Points on a hilly landscape, in no order, each with its height.
From any point a ball rolls to the lowest of the 5 points nearest to it. It stops when none of these is lower. Distance is the straight distance between rows; heights are no part of it.
<333> h=50.8: -.17; .20; .11; .22; -.14; -.68; .10; .27
<285> h=24.3: -.03; .28; -.02; .03; .06; .24; -.35; .07
<299> h=3.6: .32; -.05; -.03; -.03; -.19; -.23; .05; .00
<229> h=31.7: -.19; .34; -.04; .29; -.24; .14; -.37; .13
<511> h=3.8: -.28; -.12; .02; -.18; .25; .45; -.16; -.05
<90> h=21.9: -.11; .24; .03; -.15; .21; .25; -.38; .14
<160> h=18.5: .04; .20; .02; -.03; .20; .25; -.23; -.03
<523> h=12.2: .28; .05; .12; .02; .01; -.02; -.01; -.03
<444> h=29.3: -.04; .28; -.02; .22; -.24; .15; -.31; .14
<521> h=31.2: -.02; .04; -.01; .19; -.32; -.53; .06; .18
<98> h=8.2: -.10; -.33; -.23; -.28; .18; .68; -.18; -.21
<369> h=35.7: -.49; .51; .02; .17; -.24; .05; -.51; .31
<20> h=46.3: -.08; .09; .13; .23; -.32; -.46; .03; .18
<194> h=5.7: .15; -.56; -.05; -.18; .08; .12; .42; -.33
<488> h=5.6: -.24; -.24; -.03; -.13; .21; .52; -.09; -.15
<461> h=13.5: .09; -.47; .11; -.14; .12; .11; .31; -.25
<590> h=24.4: .11; .30; .00; .17; -.15; .15; -.26; .06
<153> h=21.7: -.02; -.03; -.32; .01; -.15; -.50; .27; .08
<140> h=8.0: -.09; -.04; .13; -.07; .31; .37; -.03; -.12
<506> h=30.4: -.05; .34; -.07; .01; .01; .23; -.47; .09
<18> h=37.5: .13; -.28; -.25; -.34; .35; -.32; .60; -.16
<235> h=26.9: .04; .16; .06; .30; -.31; .00; -.20; .14
<324> h=9.0: .21; -.04; -.05; .02; -.26; -.23; .10; .08
<99> h=15.5: .13; -.29; .24; -.14; .16; .07; .28; -.21
<115> h=40.3: -.12; .19; .20; .38; -.38; -.20; -.09; .23
<433> h=29.6: .06; -.42; -.21; -.36; .35; -.19; .59; -.20
<501> h=18.4: .24; -.08; -.34; -.12; -.05; -.47; .25; .03
<308> h=8.7: -.18; -.35; -.10; -.09; .21; .51; -.03; -.24
<307> h=6.5: .35; -.08; .15; -.15; .07; -.07; .17; -.08
<541> h=19.0: .23; .24; .05; .05; -.10; .15; -.18; -.05
<34> h=17.7: .12; -.23; .21; -.04; .15; .18; .19; -.17
<287> h=10.5: .30; -.05; -.11; -.12; -.03; -.30; .15; -.03
<368> h=35.4: -.25; .40; -.08; .10; -.18; .20; -.57; .23
<175> h=40.6: .28; -.06; -.30; -.24; .17; -.36; .35; -.08
<604> h=49.8: -.17; .32; .37; .37; -.27; -.35; -.07; .23
<481> h=10.6: .20; -.01; -.43; -.09; -.01; -.45; .34; .01
<460> h=36.0: -.30; .46; .27; .37; -.32; -.04; -.28; .28
<662> h=6.4: -.19; -.28; -.17; -.28; .24; .62; -.19; -.12
<319> h=7.0: -.24; .06; .08; -.20; .31; .40; -.26; .00
<406> h=30.7: -.02; .12; .09; .31; -.34; -.17; -.08; .14
<435> h=11.0: -.02; -.09; .19; -.04; .28; .37; .06; -.16
<168> h=18.7: .14; -.39; .09; -.23; .20; -.09; .35; -.19
<612> h=7.1: .13; -.44; .01; -.11; .11; .44; .24; -.35
<317> h=13.1: .19; .02; .20; -.07; .13; .09; .00; -.10
<519> h=61.7: -.04; .50; .03; .20; -.08; -.86; .09; .34
<627> h=12.3: -.13; .19; .06; -.10; .26; .34; -.28; -.03
<7> h=67.2: -.09; .27; .31; .34; -.21; -.54; -.03; .34
<475> h=33.8: -.30; .38; .04; .31; -.29; .10; -.35; .21
<405> h=18.6: -.03; -.40; .04; -.04; .19; .42; .10; -.27
<226> h=9.8: -.02; -.41; -.26; -.30; .23; .69; -.20; -.25
<80> h=21.8: .25; -.17; .00; -.25; .19; -.21; .28; -.13
<247> h=22.8: -.22; .10; -.25; .15; -.19; -.60; .32; .18
<45> h=21.6: .09; .10; .04; .19; -.33; -.17; -.02; .14
<277> h=61.8: -.07; .30; .16; .18; -.08; -.76; .10; .34
<104> h=17.1: -.02; -.38; -.20; -.20; .14; .64; -.04; -.33
<375> h=22.0: .07; -.49; -.07; -.31; .26; -.14; .50; -.21
<377> h=19.9: .15; .10; .05; .20; -.23; -.05; -.06; -.01

For each start below, name the point where the ball stops.
<175> => <299>
<153> => <299>
<18> => <194>
<160> => <511>
<308> => <511>
<7> => <299>

Two balls start at each pair of points below. Name the first point that both come to, or write none.
<90>, <405> => <511>
<541>, <235> => <523>
<604>, <460> => <523>
<226>, <285> => <511>
